A landscape with many peaks, sampled at points; each row gives a point and its height.
A climber steps from a point to the highest of its 4 nearest points, and stops where none of them is higher. Distance is the straight distance between rows; heights are no part of it.
lalek: [ 99 121 116  85 117 113  93  81]  height 459
zuno: [113 116  68  86  96  97 117 108]  height 705
Dobo: [109  96  75  87  80 110 104 110]  height 603
zagul: [100  99 140 136  88 100 104  82]  height 537
Vus: [112 139  91  69 107 111 113  91]  height 573
kone: [ 92 102 130 115  99 110 100  78]  height 479
Rezaz: [111  93  57  75  94  93 105 122]  height 575
tiro: [107 108  64  70 108  87 107 119]  height 605
litol: [ 96  79 123 125  81 103  98  84]  height 174
lafir: [109  83  58  96  84 110 102 120]  height 576
zabus: [ 99 102 148 139 107  87 103  85]  height 503
vak: [104 108  84  81  94 108 106  98]  height 723
remo: [109 115  64  82  86  92 114 118]  height 662
reda: [ 91  94  91  82 104 115  95  94]  height 271
Lor: [ 86  58 134 148  98  89  90 104]  height 281
Sima: [ 77  90 133 116 109 108  76  82]  height 148
vep: [ 84 104  91  75 112 115  89  93]  height 393
Pefu: [111 115 113  94  78 119 110  78]  height 564
tamo: [ 97  81 135 167 125  66 106  99]  height 446
fezug: [ 93  76  70  86  92 111  94 117]  height 425
pibo: [103  91  60  77 121  81  92 136]  height 427
rud: [ 97  75 136 159 108  76 104  98]  height 415
Sopir: [ 90  95 151 137 128  81  91  81]  height 478
nunod: [106 108  85  89  85 112 113  96]  height 653
roka: [ 87  89 119 106  99 114  84  90]  height 607
fes: [ 88  92  68  75 126  89  81 126]  height 460
Dos: [106  90 147 162 114  68 113  93]  height 449
futid: [100 104  90  77 100 107  98  98]  height 560
zige: [120 109  78  78 123  47  97 149]  height 335
Tad: [103 126 100  80  97 113 112  80]  height 538
nuba: [ 98  89  77  89  93 113 101 109]  height 472
vel: [ 94  68 119 131  76 112  90 100]  height 288
butid: [102 106  69  71 125  68  99 133]  height 403
Gom: [ 86  88  77  74 112 115  80 110]  height 297
mimet: [103 121  82  66 106 106 105  95]  height 625
vopo: [ 83  72  98 105  93 115  74  99]  height 138
tapi: [101  89 139 161 109  71 117  88]  height 468
zuv: [108 102 127 122  72 105 112  78]  height 571
Vodir: [ 89 106 126  93 116 117  84  83]  height 412
Vinet: [117 114  68  80 118  54 100 145]  height 366
kepo: [ 90  73 112 113  88 115  89  91]  height 51
sisob: [113 106  89  97  62 113 114  90]  height 598
Favi: [115  83  53  89  71 108 117 133]  height 581
dezi: [112 112 123 127  62 112 116  81]  height 621
ses: [ 85  52 113 125  80 114  83 107]  height 584
Mabe: [ 97 110 108  92  98 116  97  83]  height 484
Vot: [123 103  53  81  89  76 122 143]  height 466
Mobe: [ 85  89 151 144 125  83  95  93]  height 475
fev: [121 123  70  77 117  54 107 136]  height 378
tigib: [ 95 129 127  90 114 125  88  74]  height 482
napi: [100 101 114 107  85 115 102  80]  height 731
tivi: [ 91 105  74  67 125  97  96 112]  height 513
fabi: [ 95 119 125 100 100 118  91  73]  height 512
redin: [ 84 100  95  77 118 114  75  92]  height 350
Lod: [ 81 110 123  90 124 112  81  76]  height 394
fisul: [ 97  84  96 111  73 117  99 101]  height 141
sile: [102 120 127 107  86 114 108  77]  height 574
duf: [ 94  86 142 139 109  96  89  86]  height 453
kofu: [121 104  65  88 105  47 106 149]  height 373
zepok: [106 134  73  71 125  82 106 124]  height 601
sar: [114 135  99  84  92 118 117  80]  height 589
Sopar: [117  93  60  94  72 108 121 116]  height 556
fov: [ 94 112  96  85 104 107 100  86]  height 448
zaz: [106  85  52  82  89  97 106 130]  height 677
zir: [ 92 115 110  89 112 120  93  83]  height 443
kalel: [ 99 129 120  88 115 115  97  74]  height 473
kevik: [ 83  77  84  85  92 116  84 101]  height 190
femaz: [109  96 144 152  87  84 124  80]  height 504

Where does a climber stop that starts at each point below?
kofu -> zaz
litol -> napi
tivi -> vak
zir -> napi
Mobe -> napi
zige -> vak
fezug -> vak
Vinet -> vak
femaz -> napi

Write out the way that a climber takes from each point below.
remo -> zuno > vak
Tad -> sar > nunod > vak
tamo -> Mobe > zabus > zagul > zuv > napi
fev -> butid > tiro > zuno > vak
rud -> tapi > femaz > zagul > zuv > napi
Sopir -> zabus > zagul > zuv > napi

Call two points neighbours if one is among the 4 nearest of the other. Go from one point of each pair to the other, from neighbour to neighbour, staying as high as possible. Name the lowest point that can't be avoided.
roka / zaz -> kone
ses / zaz -> Lor
vak / napi -> Pefu
zaz / vak -> lafir
